Each row is a point on a landscape with many valleys, with its height.
A ball rolls from a point to the lowest of its 2 nearest points, and stops where none of them is lower. Distance is the straight distance between rows; heights are no part of it.
nak height 578: [ 0.14 -2.25 -0.70 -1.21  2.44 -2.97  0.57  0.59  2.87  1.28  1.18 -2.50
 -0.12  1.13  3.09  1.41  2.06  3.26  3.98 -0.45]
moros height 309: [ 0.70  2.80  0.15 -0.84 -3.03  0.12  2.32 -0.66 -0.36 -0.06 -3.70 -2.34
  0.10  2.45 -5.24 -7.01 -1.24 -2.52  2.39 -3.24]
Vonab height 313: [-1.87  1.72  0.08  1.30 -2.16 -0.21 -3.35  1.12  1.56  3.30  1.98 -2.93
  0.49 -1.15  0.11 -2.24  0.85 -2.05  4.28 -3.86]
saz height 493: [ 3.22  0.09 -3.11  3.00  4.98 -2.59 -0.74  1.85  1.62  0.17 -1.12 -2.99
  1.90  0.53  1.58  2.60  0.28  2.66 -3.03 -1.93]
supil height 86: [-1.92  1.19  1.26  2.70 -1.33  3.24  1.44 -0.71 -1.42  3.32  1.97  0.33
  2.78  2.29 -0.43  2.13  1.79  1.45  2.27  1.27]
vul height 515: [ 1.67  0.36 -1.71 -0.77  4.58 -0.68 -0.55 -0.04  0.89  0.64  0.85 -0.46
  2.41 -0.71  0.92 -2.82  1.29 -2.21 -1.22 -2.83]
ror height 266: [ 2.50  1.33  3.27 -3.04  1.92 -0.81  2.04  0.07 -0.78 -2.13 -0.31  0.26
 -0.15 -0.02 -2.68 -1.07  0.21 -2.24 -0.37 -1.48]
zitid height 385: [-3.52 -4.05  2.14 -2.48 -2.68  0.85 -1.22 -0.09  1.58  0.14 -1.11 -1.21
  3.42 -1.35  1.76 -0.90  2.95  0.69  2.63  1.27]
Liset height 271: [ 4.47  2.96  3.16  0.53  0.43 -2.84  1.78  3.66 -1.30  1.12  1.02  3.35
  0.43  1.70 -0.51  0.33  0.55  0.01  3.40 -1.27]
farum height 189: [-3.19  0.50  1.01  1.56  0.39  1.81 -1.40 -2.12 -0.71  3.89  3.62  0.34
 -0.31  0.89 -0.20  2.75  0.93  2.24  0.49  3.89]
pip height 237: [ 0.23 -1.43 -2.71 -1.59  0.93 -2.01 -3.08  1.59  3.11  4.10 -4.14 -3.30
  0.02 -3.52 -0.21 -3.87  3.01  2.86 -1.27 -3.28]
ran height 353: [-2.16 -0.15 -1.38 -0.57  1.36  1.47  1.64 -2.93  0.61 -2.83  5.10  4.01
 -0.97  3.87 -1.03  4.68  0.34  0.22  1.30  4.86]
nal height 752: [-1.43 -0.61 -1.28  0.04  3.76 -2.55 -1.94 -1.92  1.76  2.74  2.09 -0.74
  0.22  0.99 -2.65  3.87  2.11  1.52 -0.56 -2.25]
filum height 144: [-2.06  1.48  0.50  2.01 -3.32  2.30 -0.68 -1.44 -1.73  1.01  1.84  1.63
  1.17 -0.72 -0.61 -0.72 -1.61 -4.40 -0.16 -1.65]
suvu height 17: [ 0.81  2.80  1.91  3.01 -1.08  1.43  0.09 -2.68 -2.66 -0.19  1.53  0.32
 -0.86 -1.21 -0.86  0.99 -3.62 -2.46 -0.78 -0.20]
Fedar height 413: [ 1.39  1.39  1.61 -0.32 -2.04  2.33  3.02  0.64 -1.22 -3.85  0.11  2.71
 -0.97  2.77  0.71  2.68 -2.93 -2.27  0.14  0.22]
Tuf height 350: [ 2.24 -0.89 -1.99 -0.47  4.77 -1.16 -3.84  2.48  3.10  7.09 -3.13 -2.58
  0.48  0.29 -0.39 -4.92  2.35  3.64  0.40 -1.49]
roroz height 130: [ 0.10  0.35  2.28 -3.98 -1.41  0.59  2.41 -3.14 -1.66 -1.22  0.13  0.08
 -0.56  0.81 -3.64 -1.22 -0.62 -3.61 -0.30 -2.03]
Vud height 550: [ 3.11 -0.87 -2.39  0.99  5.52 -2.70  1.03  3.75  1.41 -2.07 -3.57 -2.78
  1.83  3.30  1.21  0.86  3.06  2.27 -0.65 -2.77]
Kovel height 848: [-1.14 -2.11 -0.65  1.27  1.26  0.41 -0.52  0.53  1.64 -4.09  1.23  2.27
  2.33  1.06  1.01  2.53  1.46  1.03 -0.67  4.18]
rame height 510: [ 2.92  0.24 -1.82 -0.48  6.72 -1.42  0.04  1.02  0.91 -2.67  2.93  1.95
  0.79  0.09 -0.40  2.12 -0.45 -0.37 -3.25  1.70]
Lag height 148: [ 0.20  0.48  2.16  3.17 -1.35  1.51 -1.10 -1.69 -1.09 -2.28  0.62 -2.48
  1.12 -3.14  0.10 -3.00 -3.37 -1.28 -1.16  0.19]
reka height 279: [-1.40  0.48 -0.47 -0.69  0.34  1.96  1.00 -3.45  0.29  1.34  5.64  2.32
 -2.81  1.19  0.33  3.15 -1.12  0.79  2.15  4.66]
Nedi height 369: [-0.50  3.70 -1.83  1.81 -3.62  0.34 -0.10  0.84 -1.31  0.43 -3.25 -1.62
 -1.30  0.30 -3.82 -4.35 -1.54 -0.96  1.56 -3.20]
kav height 235: [-1.68  0.04  0.79  3.12 -2.87  2.65  0.80 -1.71 -2.08 -0.19 -2.97 -2.86
  0.90 -1.00  0.57 -1.38 -0.68  1.31 -0.77  0.93]
Baluk height 188: [-2.23  0.49 -0.18  0.91 -3.30  4.41  3.19 -1.87 -0.96  0.42  1.39  1.98
  0.90  1.89  1.85  2.47  0.54  0.32  0.39  3.36]
Nesaf height 582: [ 2.93 -1.33 -0.70 -1.14  7.95 -2.27 -0.74 -0.87  3.44 -0.94  2.74  0.89
  2.69  0.53 -0.28 -0.30  1.79 -1.09 -1.11 -0.53]
fal height 558: [ 0.00  0.38  0.28  4.23  1.28  1.45 -1.72  0.83 -2.34 -1.00  0.75  2.49
  2.01 -1.91  0.66  0.19 -1.47 -0.27 -4.02  1.39]
zas height 717: [ 0.17 -0.75 -0.88  1.24  0.98 -3.21  0.34 -1.14 -0.14  1.21 -0.70 -1.01
  0.01 -0.28 -1.42  2.27  1.74  1.48 -1.24 -3.65]
Bip height 332: [-4.78 -2.07  1.94 -1.37 -4.26  1.39 -2.23 -0.13  0.13 -1.70 -1.62 -1.93
  1.15 -1.27 -0.65 -1.72  1.20 -1.09  1.05  1.68]
guvar height 472: [ 0.10  0.45 -1.46 -0.15 -4.47  1.51  2.47 -1.68 -1.56 -0.05 -2.90 -1.99
 -4.23 -0.29  2.47 -3.32 -2.94 -2.64  0.06 -1.09]
feb height 259: [-2.43  0.11 -0.45  2.24 -2.39  5.16  2.03 -0.01 -2.05 -0.44 -2.17 -0.40
  0.62  1.87  1.59 -0.63  0.60  1.94 -0.53  3.13]
zus height 107: [-0.40 -1.74 -0.58  0.59 -0.20 -1.33 -2.47  1.72  1.31  0.10 -4.04 -2.76
  1.33 -4.26  0.08 -3.25  0.34  0.38 -2.10 -1.59]
goni height 828: [-0.91 -1.51 -0.31 -0.08  1.69 -1.10  0.24 -2.51  1.35 -3.31  2.42 -0.76
  0.69 -0.07  0.44  3.27  0.43  1.63  0.95  2.53]
daras height 805: [-1.66 -2.96 -1.50 -0.13  1.57 -2.48 -1.60 -5.90  4.12 -2.40  3.91 -2.93
 -1.33 -0.55 -0.72  4.04  0.62  2.21  1.22  0.60]
Deta height 316: [ 3.33  0.93 -1.11  2.64  1.27 -1.96  0.34  4.02 -2.36 -0.58 -4.58  0.12
 -0.39 -1.51 -0.75 -0.16 -1.38  1.50 -4.71  0.00]
Tar height 463: [ 0.43 -0.57  1.31 -3.45 -3.47 -0.66  1.39  1.92 -2.19  2.03 -3.00  2.38
 -1.15 -0.82  0.04 -1.87  1.38  1.82  1.12  1.52]
finu height 417: [ 3.20 -0.04 -1.47  0.87  4.15 -3.00  0.15  3.06 -0.91 -0.24 -0.90  1.18
 -0.21 -0.75  0.76  2.17  0.42  2.15 -4.18  0.04]
Keru height 263: [-3.96 -0.69  2.36 -0.35 -3.81  2.46 -1.49  0.53 -1.52 -2.54 -1.14  1.94
  1.57  0.28 -3.14  0.54  0.36 -2.82 -0.80  1.92]
gidis height 669: [ 2.53  0.39  0.79  0.85 -1.57 -4.25  0.53  0.41 -1.91  0.41 -1.04  1.01
 -0.86 -2.82 -0.02  2.12 -1.89  0.14 -0.68 -2.41]
sufa height 384: [-1.64  0.24 -2.04 -0.85 -0.27  1.31 -3.55  2.46  3.36  3.22  0.32 -3.92
 -1.24  1.70  0.30 -1.70  2.27 -1.51  4.45 -3.77]
nife height 462: [ 0.16  1.62 -1.46  0.09  0.70  0.18 -1.16  3.10  0.90 -1.00  1.18 -3.14
 -0.06  4.76 -0.74 -0.61  1.45 -3.31  4.12 -3.17]
ziso height 565: [ 1.18  0.93  0.21 -0.75 -0.27  2.26  1.08  1.46 -1.95 -0.64  0.80  0.14
 -2.92 -1.10  3.63 -0.88 -4.45 -0.39 -0.37  3.02]
dated height 521: [ 1.12  1.15 -0.81 -2.48 -1.18  2.76  4.14 -0.98 -1.87  0.01 -0.56 -0.89
 -2.31  1.21  1.81 -1.49 -1.97 -0.53 -0.96  1.53]
Zot height 240: [-2.38  1.90  1.22  0.52 -3.48  0.85 -3.11  1.04 -0.13  3.14  2.14  1.12
  1.93 -1.88  0.62 -2.20 -0.62 -3.49  3.47 -1.37]
sufas height 782: [-2.49 -1.50 -1.16  0.99  2.43 -2.06 -3.66 -3.82  2.93  1.63  2.86 -3.28
 -0.80 -1.84 -0.57  3.36  1.07  1.05 -1.25 -0.23]
budop height 220: [ 0.73 -0.23 -0.10  2.05 -1.07 -1.88 -1.50  3.01 -1.04 -1.55 -5.43  0.19
  0.69 -3.79 -0.92 -2.79 -1.43  1.19 -4.07  0.22]
gaz height 504: [ 0.19 -0.22 -0.89  2.17  2.19  1.64  0.46 -2.15 -2.02 -2.19  1.45  3.45
  1.28 -1.38 -0.85  2.52 -0.48 -1.61 -7.04  0.94]
sova height 607: [ 0.50 -0.42  1.42  2.56  1.10  0.55 -2.30  1.55 -0.86 -0.96  1.76  2.37
 -0.87 -1.89  3.15  1.73 -4.11  0.53 -1.90  5.17]
dinu height 523: [-2.48 -2.52  1.39 -2.26 -4.50 -1.00  0.19 -0.54 -0.86  3.02 -1.89  3.07
 -0.47 -3.75 -0.14 -0.53  1.85  1.48 -0.17 -0.12]
Loto height 602: [ 1.57 -1.19 -2.10  0.00  1.71 -0.83  0.35  1.80  1.79 -0.96 -1.16 -3.52
  0.30  1.98  3.59  0.18  2.05  2.64  1.97 -1.73]
Kuza height 90: [ 2.79  2.89  3.53 -0.81  3.82 -2.27  0.70  0.93 -1.68 -0.70  3.10  1.14
 -0.47  2.65 -3.34  1.49 -0.93 -2.04  1.86 -0.92]
katab height 525: [ 2.11  0.48 -2.86 -0.44  1.65  1.32  2.71  1.75  2.30 -4.01  3.40  2.73
 -1.47  4.23  4.34  2.61 -2.12 -1.18  1.88  3.26]
Miguz height 621: [-0.13 -1.03  0.91  0.59 -3.01 -2.50 -2.37  2.46 -0.22  0.87 -1.85  1.09
 -2.07 -2.20  2.00  2.27 -1.57  1.39  0.46  0.05]
lusu height 571: [-1.61 -1.46  1.30  1.15 -5.47 -0.12 -0.69 -0.36 -2.39  0.52 -2.40  2.84
 -1.08 -3.83 -0.24  1.40 -0.51  1.09 -2.42  0.05]
ratib height 238: [ 0.50  0.92  2.23 -2.92 -2.86  2.04  4.14 -2.86 -1.42 -0.48 -2.50 -0.31
  0.73  2.30 -4.18 -5.10  0.65 -2.76  1.41 -2.58]
biba height 517: [-1.35 -4.41 -0.40 -4.61  2.86 -3.10 -2.36 -0.61  4.63  2.45  2.29 -1.33
 -0.58 -1.47  2.33  0.18  3.39  2.70  1.98  0.78]
Leg height 455: [-2.10 -4.20  0.31 -4.94 -0.54 -1.94 -1.82  0.75  2.61  2.97 -0.41  0.09
  1.15 -1.79  3.14 -0.85  3.52  2.92  1.47 -0.34]
dosan height 423: [-0.27  2.07 -1.55 -0.49 -5.34 -0.89  1.54 -1.18 -0.12 -0.65 -4.49 -4.06
 -4.94 -0.22 -2.18 -3.66 -3.52 -0.60  1.40 -3.42]
nes height 469: [ 2.61  0.78  1.76 -1.74 -0.66  0.39  3.46  0.27  0.35 -5.34  2.25  3.21
 -2.23  4.20  1.78  3.08 -2.69 -1.96  1.33  3.10]
Tivig height 443: [ 0.80  0.92 -2.57 -0.60  5.40  1.05 -3.22  0.26  1.88  4.81 -0.04 -2.08
  1.15 -0.02  0.20 -4.24  2.10 -0.32 -0.72 -2.76]
fito height 432: [-0.94 -0.30 -3.20  0.09  2.61  1.95  0.94 -3.65  0.57 -3.64  3.94  4.59
 -1.35  0.22 -0.59  4.30  0.10 -0.67 -4.37  3.48]
pid height 388: [ 3.13  1.60  3.39 -2.96 -1.82 -1.06  3.52  2.20 -2.94  2.53 -0.79  3.68
 -0.33 -0.30 -0.42 -1.54  0.08  1.30  2.80  0.15]
Rav height 339: [-1.08  1.31  3.13  0.69 -3.90  4.15  2.41 -0.86 -3.22 -3.03 -1.65  1.87
  0.83  1.32 -2.34  0.05 -1.88 -1.15 -1.56  0.53]

For each start below, name the point where the ball stops.
daras -> Kuza
nife -> suvu
ziso -> roroz
Nesaf -> zus
gaz -> supil
nak -> Keru
Miguz -> Kuza
sufa -> suvu

Call two points neighbours if one is among the 2 nearest of the other. Go from one point of each pair to the other, from neighbour to neighbour, staying as low as possible. Name the highest point that can't be avoided.
suvu and supil -> feb
suvu and Kuza -> sova
roroz and Kuza -> ror
zus and Keru -> Loto
